A landscape with many peaks, sampled at points; each row gives a point and its height.
A climber steps from a point to the highest of its 4 nearest points, and stops where none of them is higher. Distance is the straight distance between rows; heights are no part of it.
q185: .03  .37  .25  -.24  .56  .24  -.02  -.11  .03  .04  .06  -.14  .00  -.11  .26  .24  .11  .18  -.10  .06  .13  .16  h=434
q826: .43  -.06  -.10  -.15  .10  -.05  .12  .29  .14  -.15  -.28  .44  -.19  -.19  .01  .18  .33  .06  .04  .13  .20  .37  h=449
q326: .18  -.03  .11  .01  .07  .05  -.14  .09  .06  -.02  -.03  .00  .33  -.18  .15  .23  .22  .10  -.09  .02  .19  .22  h=467
q501: -.01  .06  .07  .20  -.28  .03  -.03  .11  -.04  -.12  .07  .17  -.12  -.06  .17  .01  -.10  .01  -.07  -.02  .27  -.06  h=312
q695: .21  .25  .09  -.41  .61  .21  -.08  -.10  .14  -.02  -.11  .03  .09  -.26  .18  .42  .25  .07  -.11  .06  .20  .39  h=400
q408: .11  -.15  -.22  -.04  .02  .05  .24  .25  .24  .01  -.26  .35  -.19  -.03  -.10  -.07  .21  .11  .30  -.02  .13  .22  h=336
q620: -.17  .16  .20  .28  -.06  -.04  .02  -.20  -.03  -.04  .03  -.16  -.14  .09  -.16  -.16  -.20  -.16  .06  .08  -.09  -.12  h=236
q248: -.13  -.03  -.03  -.08  .12  .11  -.01  -.05  .13  -.07  -.28  -.22  -.20  .15  -.18  -.13  .07  .05  .03  .05  -.17  -.07  h=576
q306: -.11  .33  .08  -.62  .65  .18  -.09  .00  .10  -.03  -.08  -.41  .22  .37  .04  -.23  -.07  .04  -.31  .00  -.42  .00  h=528
q987: -.14  .22  -.18  -.51  .64  .36  .09  -.18  .03  -.09  -.50  .17  -.13  .25  -.06  .06  .15  .08  .04  .00  -.27  -.18  h=536
q305: .00  .11  .12  .60  -.31  -.21  .09  -.17  -.45  .09  .19  .35  .12  -.10  .09  .13  -.15  -.18  -.09  -.12  .03  -.30  h=332
q251: .23  -.07  -.15  -.36  .12  .25  -.11  .10  .51  .01  -.14  .23  .18  .07  -.10  -.16  .15  .00  .39  .05  -.13  .13  h=328
q470: -.21  .17  .28  .03  .02  .09  -.03  -.05  -.17  -.25  .20  -.57  .04  .14  .12  -.24  -.11  -.07  -.44  -.01  -.31  -.05  h=278
q802: -.31  .33  .19  -.05  .27  .16  .11  -.12  -.21  -.09  .01  -.19  -.07  -.12  .11  .20  .19  -.10  -.34  .08  .03  .05  h=242
q929: .17  -.06  -.03  -.14  -.18  -.01  -.08  .27  .18  -.11  -.11  -.06  .13  .01  -.01  .02  .10  .05  .15  .07  -.04  .21  h=171
q669: .40  -.29  -.01  .12  -.32  -.08  -.23  .17  -.19  -.01  .09  .16  .33  -.24  .17  .12  .17  .03  .02  .01  -.11  .04  h=561
q167: -.31  -.30  -.09  .27  -.64  -.11  -.10  .01  -.03  .20  .30  .07  .05  .29  -.07  -.39  -.70  -.10  .05  -.28  -.13  -.33  h=281
q938: -.03  .24  .20  -.33  .37  .11  -.08  -.08  -.05  -.09  -.06  -.64  .22  .28  .08  -.37  -.02  -.06  -.27  -.08  -.41  -.05  h=522
q96: .22  -.20  .13  -.13  .06  .01  .07  .24  .02  -.02  -.07  -.01  .11  -.05  -.09  -.07  -.01  .13  .05  .08  .02  .07  h=199
q568: -.01  -.32  -.13  .49  -.39  -.23  .10  -.03  -.40  .34  .14  .24  .07  -.09  .10  -.01  -.27  -.14  -.12  -.16  -.19  -.25  h=335
q840: .30  -.20  -.04  .17  -.47  -.06  -.22  .09  -.39  .11  .13  -.02  .56  -.26  .01  -.04  .15  .06  .01  -.14  -.24  -.08  h=517
q962: .47  -.01  .11  -.21  .40  .17  -.24  -.01  .37  .08  -.07  .22  .24  -.26  -.01  .09  .44  .00  .00  -.10  .27  .34  h=365
q606: -.57  -.06  -.06  -.44  .30  .15  .16  -.18  .11  -.14  -.05  -.55  -.28  .40  -.33  -.51  -.13  -.13  -.08  .13  -.32  -.26  h=478
q918: -.40  -.09  -.09  .00  -.09  .13  .30  .11  .22  -.07  -.21  .05  -.43  .22  -.15  -.13  -.20  .08  .12  .01  .22  -.37  h=405
q937: .23  -.20  -.22  -.65  .33  .29  .02  .00  .51  .13  -.43  .55  -.04  -.01  -.13  -.11  .49  .20  .43  .26  -.09  .19  h=191
q62: .11  -.35  -.14  -.12  -.35  .04  -.07  .23  .18  -.04  -.10  .21  .03  .11  .06  -.11  -.03  .16  .31  -.03  -.17  .09  h=185
q788: -.44  .00  .04  -.03  .02  -.02  .04  -.06  .17  -.03  .15  -.51  -.42  .21  -.21  -.45  -.36  -.20  .07  .03  -.03  -.24  h=601
q74: .01  .08  -.01  -.42  .39  .24  -.11  -.02  .27  -.13  -.14  -.04  -.04  .28  .05  -.01  .22  .24  .06  -.06  -.23  .01  h=534
q113: -.28  .34  .31  .36  -.05  -.30  -.10  -.32  -.45  -.14  .25  -.42  -.05  .06  .24  -.15  -.21  -.25  -.09  .22  -.11  -.19  h=57
q384: -.16  .39  .13  -.04  .24  .04  -.14  -.12  -.26  -.13  .12  -.36  -.05  .09  .16  .13  .03  -.03  -.20  .20  .02  .01  h=245
q945: .22  -.38  -.12  .09  -.50  -.01  .00  .23  .06  .04  .08  .12  .16  -.03  -.10  .04  -.17  .06  .16  -.05  .04  -.03  h=269
q109: -.11  -.08  -.05  .22  -.22  -.06  .33  .03  .15  -.14  -.05  .36  -.25  -.05  -.04  .26  -.04  -.11  .04  .05  .34  .00  h=91
q479: .43  -.06  .08  -.20  -.16  -.05  -.25  .12  .14  .10  .05  .16  .41  -.18  .17  -.12  .17  .09  .14  -.10  .04  .17  h=552
q453: -.01  -.01  .07  .46  -.42  -.16  -.10  -.07  -.45  .14  .13  -.03  .31  -.06  .13  .01  -.13  -.25  -.08  -.11  -.01  -.11  h=375
q329: -.11  .18  .07  -.48  .46  .08  .14  -.06  .02  .02  -.08  -.51  -.05  .34  -.06  -.18  -.08  .00  -.31  .01  -.45  -.03  h=540
q949: -.10  -.54  -.26  .08  -.27  -.10  .31  -.02  .28  .18  -.05  .58  -.43  .08  -.09  -.12  -.46  .17  .25  -.31  .29  -.04  h=58
q446: -.08  .09  .14  -.30  .21  .09  -.33  -.14  -.11  .06  .11  -.61  .42  .02  .15  -.17  .05  .11  -.02  -.03  -.19  .14  h=354
q775: -.58  .17  -.17  .02  .07  -.26  .31  -.20  .13  -.16  .02  -.20  -.65  .29  -.33  -.25  -.37  -.29  .15  .03  .19  -.45  h=451
q792: -.25  .12  -.06  .07  .27  .16  .29  -.05  .08  -.29  .14  .19  -.45  .03  -.07  .21  -.04  -.12  -.03  .18  .33  -.07  h=315
q155: .05  .25  .13  .10  .36  .09  -.17  -.01  -.08  .02  .06  -.35  -.08  -.12  .07  .24  .29  -.07  -.29  .01  .19  .14  h=266
q210: .63  -.18  .04  -.09  -.07  -.18  -.26  .16  .09  .00  .14  .30  .44  -.38  .22  -.10  .36  -.07  .06  -.11  .23  .36  h=520
q866: -.15  .04  .13  -.04  -.15  .03  -.13  .11  -.01  .08  .09  -.26  .18  .11  .02  -.17  -.13  -.12  .12  .21  -.23  .04  h=326
q77: .31  .02  .02  -.28  .31  .09  -.11  -.08  .09  .02  .04  -.17  .35  -.01  .21  .05  .22  .01  -.09  .07  .16  .25  h=403
q540: -.04  -.04  .11  .30  -.05  -.24  .24  -.13  .03  -.04  -.04  .22  -.45  -.06  .05  .21  -.05  -.15  -.19  .04  .25  -.06  h=94
q630: -.23  .23  .17  .36  .01  -.22  .21  -.26  -.06  -.24  .24  -.08  -.37  -.03  .08  .34  -.09  -.31  -.16  .17  .23  -.13  h=7
q423: -.36  .19  .17  .22  .01  -.19  .05  -.23  -.15  -.18  .09  -.43  -.16  .19  .02  -.10  -.19  -.19  -.14  .18  .01  -.25  h=194
q444: .04  .37  .10  -.04  .39  .04  .08  -.12  -.01  -.14  -.11  .02  -.01  -.04  .15  .39  .29  -.05  -.28  .10  .36  .16  h=342
q827: .29  .05  .21  -.01  .24  .12  -.19  .01  -.11  -.01  .16  -.04  .38  -.34  .10  .14  .36  .09  -.06  -.04  .31  .14  h=423
q355: .21  -.27  -.22  -.02  -.23  .01  .04  .12  .12  -.04  -.03  .43  -.16  .10  .00  .13  -.15  .07  .28  .03  .09  .20  h=228
q677: .40  -.29  -.21  .22  -.30  -.14  -.32  .24  -.13  -.01  .07  .47  .26  -.32  -.08  .17  .01  -.05  -.01  -.13  .13  .10  h=616
q765: .34  -.20  -.15  -.18  .00  -.11  -.24  .30  .24  .03  -.11  .19  .27  -.20  .06  .08  .44  .20  .20  -.03  .00  .33  h=605
q304: -.20  .08  .07  .05  -.17  -.01  -.04  -.01  -.25  .04  .03  -.34  .07  .07  .00  -.12  -.19  -.06  .04  .09  -.10  -.12  h=300
q551: -.11  .01  .08  .23  -.04  -.05  .22  -.01  .02  -.11  .13  .18  -.27  .13  -.08  .16  .04  -.10  .01  .05  .15  -.18  h=197
q240: .02  .32  .25  -.01  .05  -.01  -.05  -.02  -.24  .06  .13  -.40  .24  -.13  .39  .14  .12  .12  -.33  .09  -.02  .20  h=255
q491: -.07  .01  .07  .11  -.32  .06  -.06  -.03  -.26  .06  .17  -.39  .21  .04  .05  -.18  .05  -.15  -.03  -.02  -.41  -.11  h=302
q658: .27  -.33  -.21  .50  -.21  -.47  -.07  -.09  -.17  .17  .12  .72  -.16  -.39  .03  .21  -.02  -.19  -.17  -.44  .14  .06  h=227
q710: .33  .02  .00  .23  .02  -.04  .08  .10  -.09  .01  -.09  .19  -.07  -.22  .21  .43  .26  -.11  -.30  -.03  .33  .33  h=179
q123: .18  .13  .26  -.03  -.06  .17  -.34  .18  -.32  .17  .20  -.16  .56  -.17  .21  -.08  .14  .08  -.07  .02  -.21  .11  h=431
q227: -.23  .39  .27  -.33  .37  .11  -.15  -.12  -.06  -.12  -.09  -.53  .03  .12  .03  -.01  .09  .04  -.17  -.02  -.27  .00  h=497
q141: .08  .04  -.19  -.52  .33  .27  -.07  -.12  .18  -.05  -.28  .00  .11  .21  -.10  -.12  .19  .06  .17  .11  -.12  .05  h=502
q699: -.06  .19  -.09  -.58  .70  .31  .07  -.25  .15  -.02  -.35  .38  -.04  .14  -.04  .10  .44  .06  .07  .04  -.20  .05  h=554
q441: .51  -.12  -.27  -.34  .07  .22  -.15  .08  .50  .07  -.27  .48  .18  -.18  -.11  -.06  .31  .02  .42  .07  .09  .30  h=225
q582: .16  .00  -.14  .81  -.42  -.22  .17  -.19  -.38  .21  .12  .41  .47  -.13  -.04  -.03  -.18  -.21  -.24  -.25  -.20  -.31  h=334
q855: .19  -.10  .01  .29  -.30  -.22  .06  .09  -.11  -.03  .10  .42  -.21  -.26  .04  .42  .16  -.15  -.24  .03  .12  .22  h=310
q985: .50  -.18  .11  -.12  .19  -.07  -.20  .21  .06  .09  -.06  .30  .36  -.47  .21  .28  .40  -.04  .02  -.11  .21  .42  h=463
q90: -.03  -.07  -.22  .20  -.17  .03  .22  .18  .09  -.01  -.17  .10  -.31  -.08  -.09  .27  -.11  .06  -.02  .02  .18  -.07  h=17
q331: .23  -.04  -.23  -.41  .06  .29  -.18  .12  .51  .13  -.10  .16  .24  .19  -.17  -.29  .10  .13  .45  .12  -.35  .18  h=190
q377: -.12  -.04  .12  .34  -.13  -.23  .10  -.05  -.14  -.14  .14  .19  -.09  .08  -.06  .20  -.22  .09  -.11  .09  .29  -.07  h=193
q299: -.44  .02  -.11  .23  -.24  -.09  .13  .13  .10  .00  -.05  .05  -.35  .17  -.21  -.10  -.60  .06  .07  -.08  .16  -.21  h=408
q139: .11  .19  .27  -.12  -.05  .10  -.44  .01  -.21  .01  .09  -.50  .57  -.02  .32  -.16  .29  .05  -.03  -.02  -.19  .19  h=389
q379: .06  -.26  -.37  -.35  -.13  .20  .08  .27  .40  .17  -.34  .30  -.12  .26  -.26  -.26  -.06  .09  .44  .00  -.03  .17  h=610
q889: -.05  .32  .13  -.34  .48  .20  -.02  -.05  .00  .00  .09  -.33  -.01  .10  -.03  .24  .08  .06  -.20  .05  -.23  .25  h=475
q717: .36  -.05  -.11  .16  -.21  -.19  -.07  .27  -.01  .18  .13  .16  .11  -.34  .04  .37  .20  -.10  .02  -.07  .02  .34  h=494
q104: .02  -.29  -.19  .39  -.36  -.20  .26  .13  -.14  .10  -.04  .46  -.30  -.02  -.02  .09  -.26  -.03  .03  -.17  .31  -.08  h=268
q390: -.10  -.40  -.30  -.07  -.36  -.02  .01  .18  .21  .09  -.01  -.06  .03  .19  -.11  -.37  -.36  .00  .11  -.05  -.10  -.18  h=260
q969: .05  .16  .29  -.08  .23  .04  -.11  -.11  -.22  .14  .16  -.29  .36  -.17  .21  .13  .19  .04  -.23  .06  -.02  .26  h=306
q716: .10  -.17  -.16  -.07  .00  .04  .15  .29  .13  .00  -.02  .27  -.11  -.02  -.05  .04  .12  .13  .02  -.10  .19  .22  h=256
q845: .05  .17  .18  .38  .06  -.19  .04  .11  -.07  -.08  .10  .18  -.07  -.40  .15  .53  .05  .03  -.43  .05  .40  .01  h=363
q994: -.37  .20  .24  .41  -.02  -.29  .21  -.07  -.13  -.28  .05  -.09  -.23  .20  -.07  .02  -.40  -.22  .06  .16  .27  -.41  h=67
q162: .00  .27  .25  .45  .21  -.17  -.03  -.16  -.29  -.04  .11  .07  -.28  -.22  .11  .35  .15  -.21  -.33  .05  .29  .08  h=572
q843: .00  .16  .09  -.10  -.05  .01  -.13  .01  .06  .05  .07  -.23  .17  .04  .17  -.06  .16  .01  -.11  .08  -.09  .18  h=313
q474: .40  -.17  -.22  -.26  -.21  .03  -.08  .30  .43  .08  .01  .17  .42  -.12  .05  -.20  .20  -.01  .37  -.10  -.22  .11  h=491
q532: -.30  -.04  -.26  -.16  .21  .04  .14  .02  .25  -.11  -.25  -.18  -.39  .07  -.07  -.27  .11  .08  -.02  -.01  -.08  -.24  h=603
q995: -.35  .09  -.18  -.33  .25  .46  .18  -.13  .29  -.06  -.27  .14  -.42  .03  -.31  -.18  .12  .15  .14  .00  -.02  -.19  h=560
q195: .29  -.06  -.03  -.52  .71  .30  .07  -.21  .29  .01  -.29  .26  .22  -.11  .28  .20  .50  .21  .03  -.15  -.01  .28  h=479
q186: .01  -.25  -.18  .10  -.33  -.04  .24  .16  .21  .02  -.02  .34  -.37  .07  -.11  -.05  -.34  .16  .11  -.25  .27  -.10  h=289
q838: .22  .00  .14  .01  .05  -.13  -.01  -.03  -.12  .10  -.05  -.09  .01  -.27  .16  .36  .14  .02  -.18  .01  .34  .14  h=314
q426: .51  -.32  -.12  .27  -.18  -.27  -.11  .17  -.02  .10  -.12  .41  .02  -.32  -.01  .32  .12  -.14  -.03  -.18  .20  .09  h=535
q147: .22  -.33  -.15  -.25  -.10  .07  .13  .22  .36  .03  -.01  .31  -.22  .06  -.14  .00  .00  .20  .31  .04  .14  .03  h=235
q654: -.03  .16  .26  .22  -.02  -.04  -.01  -.09  -.26  .02  .16  -.16  .10  -.32  .05  .13  .10  -.11  -.25  .10  .07  -.08  h=294
q69: .03  -.11  .01  .26  -.50  -.12  -.06  -.05  -.30  .09  .13  -.06  .15  .06  -.01  -.18  -.34  .08  -.02  -.10  -.09  -.12  h=347
q298: .30  .23  .14  -.35  .67  .04  -.22  -.18  .19  .14  -.03  -.22  .46  -.25  .24  .33  .36  .10  -.23  -.06  .32  .28  h=341
q555: -.25  -.37  -.17  .07  -.17  -.03  .20  .07  .12  .00  -.06  .11  -.26  .23  -.16  -.16  -.35  .22  .17  -.13  .05  .01  h=393
q635: -.14  -.12  -.21  -.38  .40  .34  .11  .00  .22  -.09  -.29  .40  -.27  -.03  -.05  .04  .31  .11  .13  .08  .11  .03  h=620
q388: .20  .00  -.15  -.38  .41  .23  .09  .05  .36  -.10  -.40  .36  -.06  -.13  .00  .18  .43  -.05  .03  .09  .03  .21  h=542
q740: .16  -.19  .00  .32  -.33  -.13  -.01  .04  -.09  .00  .12  .24  -.12  .01  .04  .05  -.20  .03  -.06  -.18  .13  .04  h=404
q149: .36  -.18  -.19  -.40  -.33  .09  -.43  .28  .40  .11  .04  .02  .40  .25  -.06  -.27  .12  -.05  .25  .14  -.31  .05  h=325
q783: -.38  -.03  -.06  -.17  -.06  .04  .04  -.02  .14  -.03  -.04  -.29  -.24  .31  -.29  -.27  -.21  .06  .19  .05  -.26  -.25  h=523
q616: .34  .05  .09  -.34  .20  .24  -.14  .02  .30  .00  -.09  -.13  .52  -.03  .20  -.03  .25  .15  .05  .06  -.07  .34  h=394
q608: .42  -.07  .09  -.18  .03  .07  -.34  .24  .12  .07  -.02  -.03  .40  -.14  .07  .13  .39  .03  .06  .10  .17  .17  h=545
q435: .13  -.33  -.23  .22  -.12  -.15  .17  .05  .22  .00  -.24  .63  -.52  .00  -.09  .19  -.23  .03  .14  -.17  .22  -.03  h=559
q931: -.16  .15  .00  -.29  .50  .24  .12  .00  .13  -.04  -.03  -.26  -.12  .16  -.09  -.13  .06  .08  -.06  .03  -.31  -.15  h=551
q456: .03  -.20  -.08  .35  -.44  -.15  .07  -.12  -.52  .17  .25  .23  .40  -.04  .02  -.09  -.16  -.09  .03  -.31  -.17  -.21  h=352
q566: .01  -.09  -.18  -.33  -.08  .20  -.02  .09  .12  .05  -.23  .12  -.16  .22  -.17  -.07  .13  .11  .26  .18  -.01  .17  h=305
q600: -.06  .04  -.01  .53  -.15  -.21  .16  -.23  -.11  -.03  .14  .11  -.36  -.11  -.06  .27  -.22  -.21  -.14  -.13  .46  -.04  h=151
q214: .35  -.40  -.21  .10  -.06  -.09  -.05  .28  .14  -.16  -.01  .47  .06  -.24  -.10  .33  .12  .07  .19  -.22  .25  .21  h=518
q924: -.32  -.06  -.02  .28  -.49  -.21  .16  .11  -.22  .01  .10  -.24  -.25  .24  -.09  -.50  -.34  -.12  .21  -.15  -.31  -.27  h=346
q634: -.30  .09  -.03  .11  .12  .21  .31  -.07  .00  -.15  -.22  .38  -.55  -.09  -.06  .06  -.11  .02  .07  .08  .37  -.05  h=337
q79: -.12  -.18  -.31  .02  -.03  .17  .35  .17  .28  .05  -.20  .49  -.47  -.03  -.18  .11  -.02  .24  .24  -.08  .16  -.15  h=291
q570: .17  -.05  .02  .23  -.34  -.04  -.24  -.01  -.38  .16  .34  -.20  .46  -.18  .17  -.14  .08  .10  -.03  -.09  -.08  -.09  h=481
q136: -.20  .11  .21  -.11  .25  .05  -.15  -.02  -.24  .12  .16  -.52  .35  .00  .17  -.10  .05  .04  -.22  -.06  -.19  .06  h=331
q816: -.52  .16  .00  .31  -.06  -.27  .07  -.15  -.21  -.21  .21  -.45  -.20  .17  -.09  -.41  -.42  -.33  .15  .15  -.13  -.37  h=340
q335: -.21  .28  .19  .31  -.25  -.38  .05  -.25  -.49  .05  .18  -.18  .16  -.09  .06  -.10  -.12  -.11  -.19  .15  -.20  -.30  h=164
q664: -.01  .14  .10  -.19  .20  .04  -.37  -.02  -.23  .05  -.07  -.42  .37  .02  .12  .15  .22  .00  -.17  .01  -.15  .26  h=349
q232: .03  .17  .09  .59  -.47  -.30  .20  -.37  -.49  .24  .26  -.04  .40  -.20  -.05  -.18  -.41  -.13  -.04  .00  -.22  -.45  h=148
q26: -.17  -.02  .25  -.03  -.13  -.10  -.18  -.13  -.36  .01  .22  -.44  .11  .10  .07  -.25  -.03  .12  -.14  .06  -.28  -.04  h=303
q71: .14  .03  -.01  -.33  .08  .25  -.21  .02  .20  -.04  -.01  -.16  .20  .20  .06  -.13  .18  .16  .20  -.02  -.20  .16  h=464
q571: .23  -.10  -.04  -.04  -.08  .04  -.02  .08  .18  -.08  .05  -.06  -.10  -.06  .01  .14  .11  -.01  .03  .07  -.11  .31  h=166
q728: .00  .16  .17  -.06  -.05  .12  -.02  -.11  -.26  -.04  .17  -.31  -.01  .00  .06  -.05  .02  .09  -.09  .00  .05  -.09  h=279
q697: .20  .05  -.10  .49  -.27  -.33  .14  -.08  -.25  .27  .33  .53  .10  -.25  .01  .19  -.06  -.16  -.18  -.33  .00  -.24  h=296
q507: -.05  .18  -.34  -.59  .54  .36  -.08  .06  .35  .09  -.27  .18  .03  .19  .03  -.08  .29  .19  .34  .16  -.34  .07  h=521
q539: -.07  -.16  -.01  .29  -.62  -.26  .03  .07  -.07  .15  .19  .31  .16  .14  -.11  -.14  -.52  -.05  .05  -.16  -.16  -.34  h=311
q771: .26  -.06  .03  -.05  .25  -.05  -.03  .04  .22  .12  -.07  -.05  .02  -.24  -.16  .20  .28  -.15  .04  -.07  .34  .20  h=280
q864: -.09  .21  -.04  -.32  .64  .20  .11  -.10  .13  -.08  -.48  .25  -.16  -.14  .09  .29  .33  .26  -.10  .17  .08  .06  h=527
q665: -.53  .25  .09  .03  .18  .11  .22  -.12  .05  -.09  -.20  -.11  -.54  .20  -.11  -.03  -.20  -.08  -.02  .03  .09  -.17  h=524
q204: -.19  .19  -.05  .04  .44  .19  .30  -.07  .08  -.13  -.07  .17  -.55  -.12  -.11  .35  .23  .00  -.10  .04  .25  .21  h=318
q940: -.29  -.16  -.01  .35  -.37  -.29  .03  -.20  -.25  .00  .18  .23  .00  .02  -.02  .00  -.43  -.15  -.08  -.10  -.02  -.22  h=287
q584: .00  .02  -.01  -.15  .10  .12  .06  .09  .04  -.06  -.11  -.01  -.26  -.06  .01  .25  .23  .07  -.14  .09  .09  .24  h=136
q830: -.28  .18  -.12  -.37  .12  .26  .07  -.10  .15  .00  -.14  -.41  -.37  .29  -.28  -.32  -.06  .13  .03  .10  -.24  -.26  h=489
q863: -.06  .18  -.14  -.43  .36  .33  -.03  -.05  .21  -.08  -.06  -.33  .14  .21  -.09  -.12  .10  .14  .13  .03  -.39  .07  h=533
q592: -.09  .17  .32  .51  -.20  -.20  .11  -.32  -.39  .14  .05  .04  .16  -.12  .12  .09  -.10  -.33  -.11  -.01  -.13  -.28  h=238
q773: .49  -.40  -.29  -.21  -.30  -.01  .06  .33  .36  -.10  -.02  .40  -.05  -.15  -.20  .09  .08  .03  .37  -.01  .14  .23  h=417
q829: .04  .08  .27  .25  -.20  -.15  -.18  -.16  -.44  -.01  .11  -.20  .43  -.23  .16  .00  .00  -.14  -.16  .05  -.17  -.16  h=424
q378: .13  -.25  -.11  .34  -.43  -.05  -.21  .10  -.01  .09  .12  .03  .29  .15  -.04  -.23  -.19  .09  .10  -.06  -.19  -.04  h=316
q536: .12  .24  -.07  -.36  .62  .30  -.03  -.05  .18  .03  -.33  -.10  .21  -.03  .14  .15  .16  .20  .04  -.04  .02  .32  h=450
q785: .07  -.09  -.21  -.55  -.11  .26  -.11  .12  .12  .11  -.11  -.41  .15  .37  -.21  -.33  -.19  .08  .17  .10  -.47  -.02  h=270
q98: -.01  -.03  .02  .45  -.24  -.36  -.01  .01  -.14  -.11  .13  .26  -.13  -.03  .06  .28  -.25  -.07  -.04  -.10  .22  .04  h=295
q159: .20  .18  .06  -.31  .00  .15  -.31  .16  .23  -.02  .01  -.31  .40  -.03  .00  -.20  .13  .05  .11  .06  -.28  .15  h=391
q950: .10  -.05  .08  .09  -.02  .15  .05  .13  .05  -.21  -.03  .12  -.27  -.17  -.06  .30  .26  .00  -.18  .07  .45  .09  h=89
q974: -.45  .06  .02  .31  -.17  -.41  -.01  -.15  -.19  .02  .21  -.22  -.30  .39  -.23  -.32  -.55  -.32  .20  .11  -.02  -.43  h=208
q893: -.22  .11  .19  -.07  .11  .05  .06  -.10  -.11  -.16  .01  -.49  -.05  .24  -.01  -.06  -.08  .20  -.06  .05  .04  .03  h=257
q201: -.28  -.16  -.07  .00  -.29  -.09  .09  .03  .22  -.09  .06  .15  -.28  .19  -.17  -.14  -.20  .16  .15  -.11  .16  -.09  h=537
q132: -.37  .14  .14  .31  -.31  -.23  -.10  -.16  -.34  -.03  .18  -.22  -.06  .08  .04  -.27  -.43  -.19  -.01  .00  -.18  -.31  h=220
q443: .17  -.17  .11  .27  -.27  -.05  -.10  -.02  -.11  .00  .07  .01  .08  -.02  .08  .14  .09  .23  .06  -.14  .08  .09  h=483
q424: .30  -.11  -.08  .42  -.01  -.37  .02  .07  -.20  .09  .01  .33  -.19  -.42  -.01  .44  .07  -.08  -.32  -.14  .29  .04  h=350
q755: .28  .05  .02  -.04  -.32  -.10  -.33  .13  -.18  .12  .06  -.22  .51  -.17  .02  -.05  -.09  .06  .15  .10  -.08  .15  h=446
q953: -.37  .13  .06  -.09  .28  .13  .26  -.08  .06  -.19  .02  -.11  -.40  .15  .00  .33  -.02  -.12  -.09  .10  .09  .07  h=415
q472: -.13  .19  .23  .62  -.29  -.42  .15  -.28  -.36  .07  .22  -.02  .16  .03  .10  -.07  -.28  -.33  .13  .08  -.08  -.51  h=96
q334: -.39  -.08  -.21  -.05  .09  .08  .36  -.11  .23  .05  -.30  .35  -.46  .04  -.13  -.07  -.05  .20  .23  .12  .22  -.15  h=441
q675: -.47  .01  -.07  -.05  .16  .06  .10  -.06  .09  -.06  -.08  -.25  -.35  .11  -.30  -.16  -.17  -.05  -.09  -.02  -.17  -.28  h=571
q175: .19  .17  .24  -.16  .46  .08  -.12  -.15  -.04  .02  .08  -.22  .13  -.12  .05  .33  .31  .10  -.23  .09  .33  .33  h=361
q373: -.28  -.16  .07  .10  -.34  .03  .08  .17  -.11  -.08  .04  -.10  -.24  .15  -.04  -.30  -.25  -.02  .08  .04  .00  -.19  h=409
q611: -.25  .01  -.21  -.47  .44  .17  -.01  -.05  .22  .00  -.19  -.43  -.11  .34  -.20  -.37  -.15  -.02  -.09  .02  -.49  -.18  h=515
q350: -.24  .35  .29  .28  .01  -.24  .21  -.21  -.28  -.16  .20  -.24  -.05  -.14  .24  .17  .02  -.03  -.17  .24  .15  -.18  h=75
q684: -.03  -.41  -.11  .45  -.49  -.19  .11  -.08  -.18  .23  .35  .44  .04  .11  -.02  -.21  -.40  .14  -.02  -.34  .01  -.31  h=301
q673: -.40  .02  .03  -.08  .08  -.01  -.06  .02  .03  -.22  .06  -.56  -.19  .34  -.19  -.50  -.23  -.06  -.13  .13  -.33  -.12  h=490
q279: -.10  -.09  -.07  -.26  -.14  .16  -.31  .04  .10  .02  .06  -.37  .23  .27  .04  -.29  -.05  .01  .03  -.01  -.19  .04  h=371
q101: -.11  .10  .21  .43  -.23  -.32  .18  -.22  -.52  .16  .26  -.17  .11  -.15  .06  -.25  -.43  -.12  -.13  .14  -.17  -.40  h=170

Where does a climber stop that starts at each point below?
q950 => q765
q697 => q677
q232 => q677
q69 => q677
q582 => q677
q204 => q532
